Points on a hilly landscape, in no order, each with its height.
From any point a ball rolls to the lowest of the 6 points nearest to it. It stops when none of these is lower. Distance is the straight distance between rows; heights are no part of it.
q900 (h 60.0): 26 -19 -18 25 5 -16 53 19 30 -3 -10 -20 15 -7 -19 47 21 -2 -2 -21 23 -40 -16 -18 -14 -17 -39 -4
q583 (h 47.1): -12 32 48 -76 14 31 -68 -86 -41 33 -20 -11 -58 30 63 -19 -65 -15 -38 21 -2 58 8 -6 52 14 -8 -11
q307 (h 23.6): -27 22 17 -35 -14 18 -61 -13 -35 4 11 10 -28 -10 25 -44 -22 3 -5 33 -17 54 32 15 -5 1 53 6
q977 (h 46.8): -25 14 -10 28 -10 38 -24 7 -26 11 2 18 9 -6 -11 -30 -16 4 39 22 -26 14 37 -1 -3 2 33 -18
q190 (h 63.1): 30 -17 -20 19 11 -25 50 18 37 -11 -15 -27 14 -5 -24 52 35 -4 -9 -48 25 -56 -32 0 -10 -22 -55 5
q585 (h 26.0): -7 18 21 -8 -12 23 -39 -15 -26 14 18 15 -17 -17 17 -40 -19 2 1 30 -14 43 30 -4 -5 -15 38 -1
q588 (h 26.4): 12 19 44 -70 16 -10 -29 -70 -20 25 -21 -37 -73 29 46 13 -56 -19 -57 12 11 34 -9 -18 37 6 -18 -11
q884 (h 45.8): 73 -45 13 -50 47 -63 16 -2 57 3 -5 -49 -47 14 -6 50 44 -29 -79 -20 37 -50 -56 -12 -2 8 -99 -9
q125 (h 76.5): 46 4 0 -18 17 -14 35 -9 37 7 -25 -15 -11 6 -21 46 24 -12 -30 0 18 -36 -39 -15 -5 -1 -45 -4
q811 (h 56.5): -57 19 -16 70 -43 57 -10 40 -73 -6 43 73 32 -26 1 -55 -13 34 88 4 -60 31 57 45 -19 10 92 19
q346 (h 73.5): -18 -17 -19 35 -24 23 -1 9 -13 -14 1 15 25 4 -15 -7 9 2 50 -6 -15 -7 15 17 0 3 6 -12
q381 (h 52.9): -52 49 2 -14 -11 55 -58 -17 -68 14 19 52 -18 11 22 -67 -46 8 19 40 -49 55 46 29 -10 -6 55 -4
q182 (h 48.2): 0 13 9 -21 -13 11 -34 -17 0 10 1 -2 -24 -4 5 -22 -35 0 -27 28 -4 28 3 -2 -13 -9 17 10
q881 (h 26.1): 1 19 54 -55 16 1 -35 -70 -35 36 -23 -29 -54 40 45 7 -62 -17 -44 23 8 48 -3 -25 37 16 -20 -15
q31 (h 50.1): 22 -4 -10 11 -2 -1 39 -3 22 3 -9 -28 2 -19 -18 20 13 -8 0 -18 30 -28 -10 -21 5 -20 -19 3
q565 (h 56.2): 30 -1 38 -46 14 -38 -20 -29 1 6 -7 -20 -43 22 16 31 14 -21 -45 4 13 5 -41 -18 14 23 -32 -8
q333 (h 31.9): -57 28 -16 84 -39 45 7 55 -68 -4 34 94 64 -30 2 -65 -17 52 87 18 -68 11 64 45 -34 2 102 15
q718 (h 22.1): -14 -17 -32 71 -13 16 52 45 13 -23 2 26 82 -30 -31 -18 42 25 32 -9 -8 -11 22 11 -17 -19 40 27
q483 (h 8.8): 7 15 41 -54 8 -12 -28 -56 -22 16 -25 -37 -61 38 37 18 -53 -16 -43 18 10 44 -17 -27 33 17 -20 -11
q880 (h 50.5): 13 4 25 -52 12 -22 -27 -45 -2 5 -15 -27 -47 43 17 26 -24 -20 -33 3 3 25 -31 -12 16 15 -30 -7
q443 (h 59.6): -42 41 2 -3 -16 51 -61 -10 -55 12 14 52 -5 -7 22 -61 -34 5 27 36 -45 39 42 25 -5 -2 51 -10
q798 (h 22.2): -50 1 -8 66 -32 35 17 67 -46 1 29 69 45 -34 -18 -60 -12 38 68 8 -47 20 59 41 -39 -1 87 17
q255 (h 27.5): -42 -11 -28 49 -24 34 7 33 -11 -19 4 20 41 -13 -17 -30 8 17 43 -9 -32 -2 28 28 -12 -8 28 18
q682 (h 67.9): 9 -2 -8 6 -13 21 -8 3 -17 0 3 5 7 -18 -13 -19 -5 -10 22 4 6 19 25 2 2 -13 8 -10
q474 (h 15.7): -48 -5 -34 73 -33 36 26 67 -44 -12 29 77 72 -20 -23 -69 -8 38 74 9 -48 4 65 30 -30 -11 83 10
q531 (h 62.6): 5 -24 -10 47 -20 -17 39 34 11 -16 -15 -8 40 -12 -27 21 38 8 40 -5 4 -21 3 -5 0 -2 5 -3
q431 (h 35.9): 5 11 5 -42 -2 -11 -28 -39 8 7 -7 -11 -30 17 2 5 -19 -3 -35 18 6 30 -28 -7 0 17 -14 0
q722 (h 34.3): 55 -25 28 -51 44 -61 -3 -15 46 10 -10 -55 -67 19 11 52 8 -16 -62 -5 37 -32 -48 -23 4 11 -69 -3
q574 (h 38.8): -2 35 55 -65 16 14 -47 -80 -46 28 -21 -13 -68 23 57 -10 -49 -15 -50 29 2 52 3 -14 40 11 -15 -19
q519 (h 25.6): -10 30 40 -54 3 3 -33 -66 -17 18 -12 -23 -42 35 33 10 -46 -7 -30 27 -1 38 -7 -23 21 15 -6 -13
q994 (h 34.4): -49 48 37 -69 7 45 -82 -75 -53 32 -3 6 -51 28 49 -41 -97 8 -25 31 -29 69 12 1 30 12 7 -3
q50 (h 28.2): -11 19 32 -55 2 -8 -30 -49 -12 5 -12 -12 -45 44 18 18 -32 -7 -28 17 2 35 -15 -19 16 24 -12 5
q911 (h 33.8): -29 -14 -26 51 -24 27 5 30 -3 -18 7 9 56 -9 -16 -10 18 11 40 -14 -19 -2 10 18 -3 1 29 13
q159 (h 41.6): -36 22 18 -38 -9 0 -41 -46 6 10 -10 -13 -32 3 10 5 -33 0 -32 37 -5 34 -12 -7 7 7 11 8
q972 (h 38.0): -14 38 52 -66 11 20 -59 -72 -44 18 -10 -13 -53 27 47 -4 -54 -14 -38 22 -2 58 1 -21 33 14 -8 -12
q899 (h 52.3): -37 35 -5 24 -6 54 -38 -2 -35 15 10 31 9 -9 9 -50 -28 7 37 28 -39 19 52 4 0 -2 46 -13
q749 (h 27.4): -55 35 23 -55 4 46 -79 -64 -45 19 12 8 -54 16 57 -37 -95 6 -5 27 -26 74 21 16 22 1 22 12
q621 (h 54.5): 18 -6 -22 6 -12 13 -1 -2 -8 0 3 0 0 -18 -4 -14 4 -4 10 -14 10 0 9 -1 4 -16 -5 -4
q699 (h 57.7): 55 -8 16 -35 22 -34 30 2 34 12 -20 -28 -29 10 -11 36 32 -22 -40 -1 19 -41 -37 -16 3 14 -47 -20
q520 (h 54.4): 29 -40 -23 29 5 -41 70 58 32 -22 1 -18 40 -10 -26 44 63 0 12 -55 40 -47 -30 -9 -12 -10 -42 10
q264 (h 32.7): -59 -1 -25 56 -32 48 -2 30 -18 -10 17 24 30 -16 -3 -38 -15 21 40 -4 -35 12 35 24 -23 -2 44 29
q269 (h 46.1): 12 -40 -23 37 -11 -37 59 51 25 -35 -4 -2 57 1 -39 27 50 1 34 -22 9 -34 -17 7 -11 0 -8 -3
q76 (h 28.5): -28 24 20 -18 -14 44 -57 -15 -50 2 12 27 -17 -2 18 -56 -22 -4 2 35 -29 45 37 16 -2 1 51 -9
q282 (h 35.4): 1 -26 -20 51 -19 -26 50 43 35 -27 -12 6 77 -5 -39 20 32 14 35 -10 6 -29 -1 6 -16 -13 12 5
q165 (h 34.1): -56 47 34 -72 14 50 -83 -66 -57 39 8 7 -55 19 59 -44 -116 4 -13 46 -34 74 24 18 36 7 20 7
q356 (h 52.8): 42 -1 29 -54 29 -43 -19 -33 5 2 2 -44 -65 28 30 32 -5 -25 -49 -6 34 7 -35 -15 32 13 -40 -2
q266 (h 47.6): -35 41 39 -64 6 30 -76 -73 -41 20 3 1 -37 22 44 -31 -79 -7 -18 20 -11 65 -2 2 36 14 0 -7
q51 (h 43.0): -15 12 13 -37 -2 7 -32 -28 9 9 6 -7 -25 -9 5 -18 -31 -1 -24 28 -8 40 -4 0 -5 -4 12 8
q548 (h 71.3): 40 -1 -13 6 19 -12 41 0 36 8 -6 -19 0 -11 -25 40 24 -7 -23 -13 20 -40 -25 -16 -4 -5 -44 -3
q428 (h 46.4): 35 5 35 -44 17 -38 4 -33 19 2 -4 -35 -46 27 13 36 20 -22 -47 8 21 -4 -43 -14 13 20 -38 -13
q689 (h 30.7): -30 18 25 -39 -7 18 -51 -40 0 17 20 -1 -28 2 30 -22 -42 5 -15 33 -6 44 0 -5 0 3 27 18
q73 (h 34.0): -38 27 24 -42 4 13 -66 -49 -21 10 11 -5 -38 0 40 -23 -38 6 -15 31 -11 47 2 5 11 4 27 19
q15 (h 49.5): 66 -14 19 -35 30 -43 36 -6 33 5 -17 -28 -26 16 -21 37 31 -17 -31 4 26 -39 -39 -5 -4 8 -61 -22
q398 (h 13.5): -39 -2 -19 75 -30 26 30 65 -39 -9 24 74 75 -18 -29 -54 -7 37 70 5 -36 8 52 36 -39 -17 76 13
q403 (h 48.5): 52 -33 17 -70 70 -67 -8 -21 67 13 -22 -57 -60 23 8 64 11 -19 -87 -28 40 -54 -68 -23 18 21 -108 -10
q996 (h 46.7): -40 32 34 -50 2 9 -58 -58 -9 6 3 -13 -33 25 42 2 -46 -1 -22 27 -9 38 -4 -22 25 25 9 -1
q465 (h 38.2): 21 18 -2 -23 0 -3 -10 -25 25 2 -5 -2 -5 -9 -3 8 22 -15 -25 8 16 -15 -35 0 10 6 -23 -4
q111 (h 44.6): 37 -3 35 -48 27 -52 -19 -29 16 2 1 -36 -57 26 20 38 11 -22 -45 -2 32 -8 -39 -20 20 13 -41 -11
q964 (h 26.3): -45 25 29 -42 4 42 -81 -45 -59 17 21 8 -61 19 51 -52 -93 8 -5 33 -31 81 29 21 8 -1 38 24
q624 (h 45.9): -53 18 -16 63 -14 63 -22 36 -44 4 31 32 12 -25 8 -38 -25 26 52 8 -50 23 56 19 -12 -9 70 21
q662 (h 61.6): 42 -40 -61 83 -1 -37 97 67 53 -40 -6 1 106 -26 -54 27 90 12 28 -37 34 -93 -5 -13 -36 -4 2 -20
q345 (h 61.5): 5 -33 -13 39 -15 -25 45 48 15 -12 -5 -12 31 -6 -34 32 27 -3 30 -25 19 -15 -1 -11 -3 -14 -8 5
q978 (h 12.5): 35 6 31 -70 61 -58 -14 -50 33 26 -15 -51 -76 22 30 53 -15 -20 -75 -19 40 -30 -55 -24 32 16 -76 -8
q137 (h 33.4): -10 25 29 -56 6 0 -49 -42 -6 7 0 -11 -39 33 22 4 -42 -7 -19 24 -5 35 -15 -11 17 15 3 1
q813 (h 39.4): 15 13 11 -55 -1 -23 -25 -42 5 -6 -11 -10 -36 28 6 15 -11 -25 -29 13 7 21 -41 -8 11 15 -23 -6
q109 (h 51.8): 78 -40 11 -49 41 -54 32 2 46 6 -13 -39 -41 8 -18 41 58 -27 -57 -21 35 -50 -55 -11 1 4 -87 -21
q997 (h 61.4): 18 -29 -12 33 2 -22 52 38 20 -6 -17 -24 17 -4 -30 39 22 -7 18 -38 32 -35 -3 -12 -11 -13 -32 13
q715 (h 40.7): -23 18 16 -41 -2 5 -42 -39 4 1 4 -2 -31 12 21 -17 -48 0 -11 34 -11 35 -13 -8 1 3 23 10
q92 (h 68.5): 36 -37 -13 41 17 -53 77 63 54 -19 4 -25 39 -14 -26 62 87 -7 7 -51 27 -74 -35 -15 -8 -9 -51 12
q820 (h 37.9): -2 14 2 4 -13 40 -20 4 -24 7 0 17 -9 -12 -9 -40 -13 -6 21 24 -26 26 43 -4 2 -2 30 -17
q518 (h 36.4): -51 8 -12 67 -30 48 -4 50 -46 -4 39 39 17 -30 9 -39 -22 33 65 0 -44 26 64 23 -16 -1 70 29
q205 (h 48.6): 60 -34 9 -62 59 -67 4 -9 73 1 -14 -61 -53 18 -1 58 34 -21 -77 -24 32 -51 -68 -11 9 13 -106 -5
q761 (h 8.7): 13 0 -4 -22 -9 20 -16 -17 8 5 -1 -1 -13 -22 -8 -23 -14 -3 -19 10 6 24 3 6 -12 -19 1 2
q872 (h 65.0): 27 -8 -25 17 10 -16 49 18 40 -5 -13 -25 8 0 -25 39 25 -7 -10 -27 23 -53 -22 -8 -16 -20 -46 -1
q938 (h 46.3): 29 -31 -56 62 -5 -37 74 58 38 -48 1 13 97 -17 -53 14 70 8 31 -34 24 -60 -10 3 -19 -12 7 -10
q296 (h 50.0): -66 48 -26 30 -13 75 -54 0 -63 9 29 52 0 -20 31 -63 -44 7 34 24 -57 37 43 31 -10 -6 62 -3
q67 (h 21.4): -30 -17 -31 63 -15 19 34 67 -15 -27 27 50 83 -35 -44 -46 36 25 54 -23 -9 -7 51 13 -30 -14 54 13
q642 (h 24.2): -14 -15 -18 61 -26 1 40 38 22 -23 0 21 73 -13 -16 1 39 15 35 -2 -13 -10 6 7 -14 -12 28 6
q691 (h 26.2): -10 30 49 -61 9 0 -40 -62 -27 20 -14 -14 -52 38 35 8 -49 -10 -33 25 6 33 -11 -22 31 12 -3 -4
q215 (h 36.6): -54 60 51 -71 15 55 -91 -78 -63 48 -9 5 -64 17 58 -45 -111 1 -29 53 -29 80 23 4 33 14 13 -8
q915 (h 38.9): 29 18 27 -71 39 -28 -23 -55 -4 21 -21 -46 -76 33 44 24 -52 -18 -63 0 33 28 -21 -10 31 3 -39 -9
q453 (h 57.9): 56 -7 3 -23 20 -30 40 -4 37 5 -27 -15 -12 13 -22 46 30 -25 -30 -4 18 -50 -42 -14 2 7 -59 -28
q732 (h 14.0): -37 -16 -39 65 -32 28 34 60 -24 -16 28 52 77 -35 -29 -43 19 27 57 -22 -17 5 42 26 -28 -18 52 17
q844 (h 40.4): 23 7 -17 -17 -4 8 -10 -17 8 -6 -1 -8 -8 -20 6 2 4 -12 -23 -1 12 3 -18 2 -2 -11 -14 6
q871 (h 48.7): 33 2 33 -58 21 -30 -27 -50 -7 14 -13 -38 -60 32 41 36 -30 -27 -66 -1 24 24 -37 -10 26 12 -39 -10
q913 (h 70.9): 35 -20 -22 27 14 -30 59 27 47 -11 -18 -19 24 -3 -23 60 51 -9 -5 -55 26 -75 -37 -5 2 -13 -65 5
q706 (h 10.5): -47 -8 -24 72 -30 29 18 71 -30 -11 24 69 58 -18 -30 -66 1 36 64 0 -35 18 48 35 -31 -12 67 22
q489 (h 71.6): 33 12 -8 -9 12 -18 23 -15 39 6 -15 -20 -10 -7 -14 30 24 -10 -25 -1 17 -42 -23 -19 -6 0 -38 -10
q14 (h 48.1): -56 26 -26 53 -18 67 -26 30 -51 -2 38 35 6 -28 14 -58 -35 27 52 5 -51 27 50 23 -14 -3 71 10
q782 (h 55.9): 53 -31 -55 60 11 -60 101 72 52 -40 -10 2 91 -20 -65 33 90 5 36 -40 40 -91 -9 -13 -20 2 -5 -21
q825 (h 48.0): -25 22 4 24 -9 42 -25 0 -26 15 -2 32 1 -5 0 -46 -23 1 29 27 -31 15 41 -11 -5 1 45 -19
q907 (h 67.0): 55 -26 -9 11 27 -41 49 12 52 -4 -20 -29 12 12 -21 64 69 -18 -18 -52 30 -92 -42 -5 5 -1 -79 -24
q594 (h 25.8): -46 27 28 -39 -15 35 -75 -35 -66 17 27 19 -48 20 41 -57 -64 16 7 30 -41 79 35 26 -1 2 59 10
q965 (h 55.8): 7 -22 -6 29 -14 -9 32 18 10 2 -4 -19 14 -15 -16 25 16 -7 23 -13 20 -19 11 -9 1 -9 -5 7
q59 (h 28.4): -12 25 18 -9 -19 29 -44 -14 -37 17 5 30 -10 -8 15 -40 -12 -1 4 36 -21 45 35 7 -6 4 51 -15
q217 (h 48.4): 27 -46 -20 38 -9 -39 64 55 22 -28 -8 -7 50 -5 -33 34 42 -2 34 -37 18 -33 -17 3 -14 -7 -18 2
q832 (h 64.7): 47 -17 -23 8 18 -30 48 11 51 -5 -21 -20 4 11 -17 52 51 -13 -14 -39 32 -77 -38 -12 3 -9 -72 -6
q231 (h 41.9): -19 -20 -21 53 -28 -2 37 31 17 -8 1 9 50 -10 -12 7 42 11 48 6 -5 -24 8 4 -2 1 17 2
q377 (h 68.8): 38 6 12 -31 13 -22 21 -14 38 5 -19 -16 -20 7 -16 37 29 -7 -30 15 17 -34 -38 -14 -1 11 -47 -18
q883 (h 46.2): -42 43 48 -75 5 35 -71 -83 -41 28 -4 -2 -42 30 58 -11 -63 -12 -26 32 -6 62 6 -4 40 9 -12 -6
q436 (h 48.3): 34 -28 -41 42 -1 -44 67 62 34 -33 -6 4 78 -19 -53 24 72 -2 28 -33 30 -42 -18 3 -10 -14 -10 0
q564 (h 26.7): -2 -29 -38 76 -19 -6 71 48 34 -30 -9 17 88 -8 -41 -3 43 26 26 -6 -4 -29 13 8 -29 -20 31 9
q236 (h 58.8): 18 -29 -6 35 -14 -15 44 32 16 -7 -13 -22 16 -16 -28 27 17 7 24 -17 28 -20 1 -22 -6 -12 -8 7
q227 (h 11.1): -43 16 19 -39 -3 31 -68 -43 -42 6 26 9 -47 7 49 -48 -64 9 -7 22 -20 68 21 9 12 0 30 19
q930 (h 21.2): -45 -12 -29 54 -23 38 8 39 -3 -15 12 31 44 -10 -2 -27 -2 14 46 -9 -38 6 29 25 -20 -10 38 26
q185 (h 53.0): 18 -14 -10 25 -14 12 8 8 -18 -7 -2 -6 19 -13 -18 -2 7 -4 31 -17 17 1 21 -2 5 -9 10 -6
q851 (h 46.6): 20 -3 -10 19 -13 17 12 -2 -3 0 -3 -5 -4 -22 -6 -1 14 -10 9 -16 26 -7 6 -5 7 -13 -5 5
q450 (h 42.5): -58 7 -21 43 -15 52 -17 23 -19 1 12 22 17 -8 1 -36 -25 23 46 2 -45 17 46 13 -19 -4 52 5
q386 (h 38.3): 42 -12 35 -48 29 -55 -4 -18 28 5 5 -43 -60 16 22 41 13 -22 -60 -1 22 -15 -37 -23 17 15 -42 -4
q576 (h 51.7): 24 10 -9 -9 -1 0 21 -11 28 9 -11 -14 -2 -18 -16 26 22 -11 -13 6 26 -28 -14 -18 3 -9 -26 0
q467 (h 37.8): 46 7 32 -76 44 -37 -18 -56 9 16 2 -38 -74 21 45 47 -30 -24 -66 -14 48 -7 -36 -19 31 7 -53 -8
q370 (h 4.3): -39 31 31 -48 0 15 -68 -58 -12 8 12 -5 -32 10 50 -26 -55 1 -15 22 -12 41 -3 -5 21 2 15 14
q738 (h 53.2): 58 -40 -41 57 8 -48 97 77 57 -31 0 2 86 -20 -68 39 88 4 31 -36 37 -83 -18 -7 -22 -2 -16 -12
q686 (h 45.5): 19 8 -8 -15 -11 13 -12 -11 3 5 4 -1 -7 -19 0 -11 -8 -11 -12 6 8 15 1 8 0 -17 -10 2
q223 (h 43.5): 32 5 8 -37 5 -21 2 -24 24 1 -5 -13 -22 8 5 31 30 -16 -37 14 18 -19 -38 -13 14 19 -33 -14
q954 (h 47.9): 40 -20 27 -82 66 -64 -13 -31 63 15 -39 -57 -66 45 2 70 5 -29 -88 -28 45 -59 -67 -26 28 15 -111 -26
q62 (h 59.1): 34 -33 -74 79 -6 -25 89 66 45 -50 -4 10 99 -23 -50 17 75 12 25 -45 20 -76 -3 -3 -27 -6 13 -7
q10 (h 45.3): -57 24 -18 46 -14 56 -21 11 -28 7 15 30 15 -13 17 -52 -27 15 39 16 -48 16 47 8 -11 0 56 5
q726 (h 23.0): -38 21 21 -35 -1 11 -62 -40 -19 17 26 5 -37 0 38 -35 -47 3 -12 22 -11 52 18 0 0 1 38 15
q389 (h 66.4): 25 -6 -16 15 7 -13 35 1 29 4 -17 -17 -1 -8 -15 30 19 -15 -28 -13 13 -42 -19 -20 -7 -7 -39 -2
q128 (h 34.2): -7 13 18 -51 0 -13 -32 -33 7 1 -9 -6 -31 23 8 4 -30 -12 -27 17 2 34 -20 -6 7 19 -11 10
q338 (h 48.9): 37 -46 -27 43 3 -53 74 58 34 -37 6 0 69 -20 -44 36 84 -1 31 -43 34 -48 -25 -7 -10 -9 -22 -1
q78 (h 47.8): -35 38 36 -59 2 23 -64 -75 -24 18 -4 -8 -42 24 49 -14 -52 3 -24 22 -6 48 -6 -14 40 20 0 -3
q959 (h 29.9): -33 30 13 -24 -20 33 -65 -25 -49 11 27 41 -27 3 24 -60 -32 0 7 30 -41 66 47 33 -4 11 54 -4
q510 (h 44.4): 49 -5 29 -41 24 -42 11 -9 22 5 -9 -27 -45 11 7 46 27 -15 -49 7 20 -17 -44 -17 9 17 -35 -15
q651 (h 50.2): -22 -1 -9 19 -20 31 -22 5 -23 10 -21 17 10 0 -19 -25 -13 -4 41 15 -12 18 31 2 -6 -2 17 -19
q750 (h 60.4): -8 -21 -6 39 -20 -2 24 24 8 -8 1 -2 27 -1 -22 11 27 3 38 -12 5 -22 2 -8 -1 1 3 -5
q631 (h 17.7): -31 -15 -28 56 -21 26 29 45 3 -26 11 23 66 -19 -16 -20 34 23 32 -20 -15 -15 24 18 -11 -8 39 20
q637 (h 61.1): -9 -5 -20 23 -22 29 -11 8 -16 -3 -11 9 21 2 -23 -19 -7 -5 34 4 -8 6 25 8 0 -10 -1 -17
q538 (h 57.3): -31 -18 -24 41 -28 33 -4 16 -10 -8 -2 7 36 5 -10 -15 1 6 51 -2 -26 -5 21 27 -4 2 15 -5
q222 (h 38.7): 62 -21 23 -49 49 -57 11 0 58 -1 -12 -57 -67 24 -1 51 25 -24 -69 -12 36 -29 -60 -20 -2 12 -81 -1
q929 (h 36.5): -25 -20 -12 53 -30 3 22 26 4 -18 -2 10 62 -5 -8 -3 41 18 44 -6 -15 -18 1 6 8 -4 25 6
q64 (h 21.3): -29 22 22 -34 -10 25 -60 -36 -47 2 26 18 -35 1 38 -51 -43 -3 -11 30 -28 64 34 19 1 -3 48 19
q652 (h 62.8): 50 -12 -13 -9 24 -26 40 3 47 10 -28 -21 -5 7 -24 43 36 -15 -29 -18 23 -57 -36 -5 -6 1 -77 -25
q175 (h 33.1): -19 18 8 -27 -13 11 -39 -23 -2 8 6 -7 -27 -3 16 -25 -28 0 -16 35 -5 44 15 -4 -7 -1 27 13
q359 (h 52.2): 15 -17 4 27 -15 3 20 21 1 -3 -10 2 22 -15 -12 8 23 -2 35 -23 16 -18 17 -1 5 -3 1 1
q379 (h 47.3): -59 36 -25 50 -7 70 -41 9 -49 13 38 37 5 -22 26 -55 -39 16 44 16 -50 28 58 14 -12 0 64 9
q482 (h 66.3): 67 -28 2 -19 38 -45 46 -2 51 4 -18 -25 -5 5 -29 57 62 -16 -20 -38 38 -83 -41 -10 3 0 -83 -26
q586 (h 50.4): 52 -45 -32 45 10 -60 91 71 40 -32 8 2 77 -18 -55 40 84 0 14 -38 35 -72 -23 -11 -9 -3 -19 0
q864 (h 47.2): 9 -36 -21 48 -20 -38 56 50 19 -22 -9 -2 53 -3 -35 23 41 7 37 -13 7 -34 -1 13 -16 -3 4 -2
q12 (h 39.7): 54 -17 24 -48 33 -60 28 -3 43 6 -16 -34 -55 16 3 41 25 -16 -52 4 34 -23 -44 -16 4 16 -57 -14
q24 (h 33.0): -25 29 44 -61 3 5 -51 -69 -23 23 -9 -22 -49 35 44 5 -49 -1 -31 25 -9 43 -8 -19 33 22 0 -8
q694 (h 29.7): -5 14 16 -2 -14 25 -30 -14 -30 9 5 21 -10 -5 -3 -45 -14 -4 2 39 -10 35 44 2 -12 -11 38 -15
q792 (h 19.1): -28 -7 -29 66 -22 7 33 40 19 -20 6 20 72 -32 -20 -14 35 28 28 -12 -21 -19 10 13 -13 -13 39 21
q463 (h 53.1): 35 -32 -22 32 4 -36 61 50 30 -23 -11 -17 28 -3 -30 37 53 -4 13 -51 29 -40 -28 -8 -8 -10 -34 16
q122 (h 67.6): 42 -21 -25 12 29 -45 57 13 58 -9 -21 -24 18 5 -11 60 63 -3 -13 -54 28 -82 -38 -16 2 3 -76 -6
q704 (h 47.5): 35 -41 -27 39 -3 -38 69 59 25 -28 -11 5 58 -11 -44 34 58 -7 20 -37 26 -42 -22 1 -10 -6 -17 -1
q164 (h 31.2): 13 -34 -52 67 -16 -14 73 54 39 -35 -10 20 91 -14 -47 3 60 23 25 -22 11 -38 3 8 -30 -19 14 9
q299 (h 37.5): 11 8 0 -40 -11 -1 -27 -31 15 -3 8 -3 -14 3 5 -5 -9 -9 -27 19 9 14 -33 5 -1 2 -8 -3
q98 (h 43.1): 17 -35 -32 45 -16 -36 57 52 26 -23 -11 4 67 0 -46 26 52 10 39 -21 6 -39 -15 2 -15 -9 1 -6
q391 (h 43.6): 21 1 -3 4 -7 8 7 -10 8 0 -6 -15 3 -34 -6 4 9 -9 -8 -4 17 -11 -2 -11 0 -11 -8 8
q292 (h 34.9): 38 3 35 -63 46 -48 -21 -48 21 12 -5 -45 -69 21 46 40 -19 -33 -73 -16 47 -16 -51 -26 36 6 -56 -5
q539 (h 27.2): -42 32 17 -30 -14 34 -73 -31 -66 11 22 30 -38 17 36 -66 -54 12 6 30 -52 80 37 27 -14 4 57 0
q276 (h 55.5): -65 29 -16 53 -27 73 -25 36 -71 2 42 50 6 -27 19 -60 -40 21 58 6 -52 43 57 30 -11 4 83 19
q581 (h 40.9): 28 13 25 -79 33 -27 -24 -61 -7 22 -19 -39 -75 27 48 31 -46 -21 -65 -4 35 23 -32 -12 35 1 -51 -3
q640 (h 28.9): 40 -18 28 -70 56 -62 1 -28 61 19 -16 -56 -69 24 15 66 -9 -20 -81 -17 43 -48 -57 -30 10 20 -80 -7
q54 (h 60.2): 3 -27 -1 36 -22 -16 37 32 10 -3 -18 -11 32 -15 -17 27 36 11 38 -11 17 -21 2 -8 1 -2 -4 4
q245 (h 17.6): -55 -12 -17 55 -24 36 15 55 -27 -8 25 38 37 -20 -14 -40 -9 42 54 -5 -43 29 49 25 -26 -9 61 26
q220 (h 48.8): -56 9 -10 76 -31 49 -2 54 -61 -5 37 67 38 -31 -7 -51 -16 40 71 10 -53 31 60 43 -15 12 97 23
q195 (h 53.6): -49 46 -23 23 -7 60 -53 -5 -44 8 28 41 2 -9 19 -65 -28 9 22 25 -55 28 48 11 -6 -11 55 -8
q385 (h 46.9): 37 -1 32 -59 45 -41 -12 -36 8 18 -9 -44 -66 22 37 48 -12 -22 -66 -15 36 -2 -47 -19 25 12 -45 -1
q342 (h 15.0): -42 -19 -33 62 -28 29 23 50 2 -27 26 29 70 -25 -15 -28 19 23 37 -20 -21 1 24 26 -22 -22 38 25
q707 (h 59.3): -9 -18 -8 39 -24 22 -7 15 -11 -14 4 6 35 -7 -11 3 13 -4 52 -7 0 -9 16 10 1 2 15 1
q304 (h 49.6): -39 16 -13 41 -16 48 -20 8 -24 5 -7 19 11 1 -5 -31 -21 10 35 20 -37 4 39 14 -2 0 33 -12
q734 (h 49.9): -38 37 5 6 -9 46 -48 -14 -45 12 13 36 2 -16 16 -56 -15 4 15 35 -36 34 44 12 -3 -1 48 -20
q119 (h 13.6): -41 -22 -28 54 -24 24 19 53 -23 -26 21 43 55 -22 -24 -41 13 30 45 -13 -24 11 37 28 -24 -17 43 25
q322 (h 25.4): -43 4 -20 78 -35 44 24 68 -51 -6 31 74 70 -21 -17 -56 -8 40 80 19 -50 19 62 39 -32 -4 90 17
q660 (h 61.7): 34 -34 -26 25 1 -37 54 38 36 -12 -6 -22 23 -12 -23 46 50 -4 -6 -53 26 -49 -22 -12 -10 -15 -53 12
q926 (h 28.1): 0 -27 -52 76 -12 4 75 64 31 -29 -10 14 94 -24 -55 -15 43 23 26 -23 10 -31 24 -9 -33 -23 28 7
q291 (h 36.7): 14 14 7 -35 3 -17 -26 -36 11 0 -4 -8 -25 17 2 14 -3 -16 -26 11 3 15 -38 -3 3 17 -16 -1
q88 (h 45.0): 31 18 -1 -11 7 -8 10 -27 28 10 -11 -8 -7 -7 -4 21 19 -8 -25 7 21 -30 -32 -16 4 0 -29 -6
q499 (h 12.0): -40 -17 -32 66 -29 31 22 67 -36 -13 32 61 71 -26 -32 -62 -1 28 60 -8 -32 13 48 36 -30 -17 60 26
q775 (h 46.5): 68 -25 21 -39 36 -54 29 0 46 10 -13 -40 -34 13 -21 47 34 -19 -58 -2 22 -31 -46 -6 -1 5 -69 -14
q877 (h 47.0): 4 -3 8 -6 -10 10 -29 -19 -10 9 -13 -1 -21 -14 6 -27 -25 -1 -8 22 -4 36 20 -4 -3 -10 24 0
q944 (h 26.5): 33 -7 29 -74 70 -57 -14 -39 56 25 -28 -55 -76 42 22 59 -8 -12 -81 -21 42 -46 -64 -35 27 22 -88 -5

Where does a ball stop that starts at each point below?
q977 | q227
q662 | q706
q651 | q227
q734 | q227
q463 | q706
q965 | q761
q489 | q483
q377 | q483
q520 | q706
q269 | q706
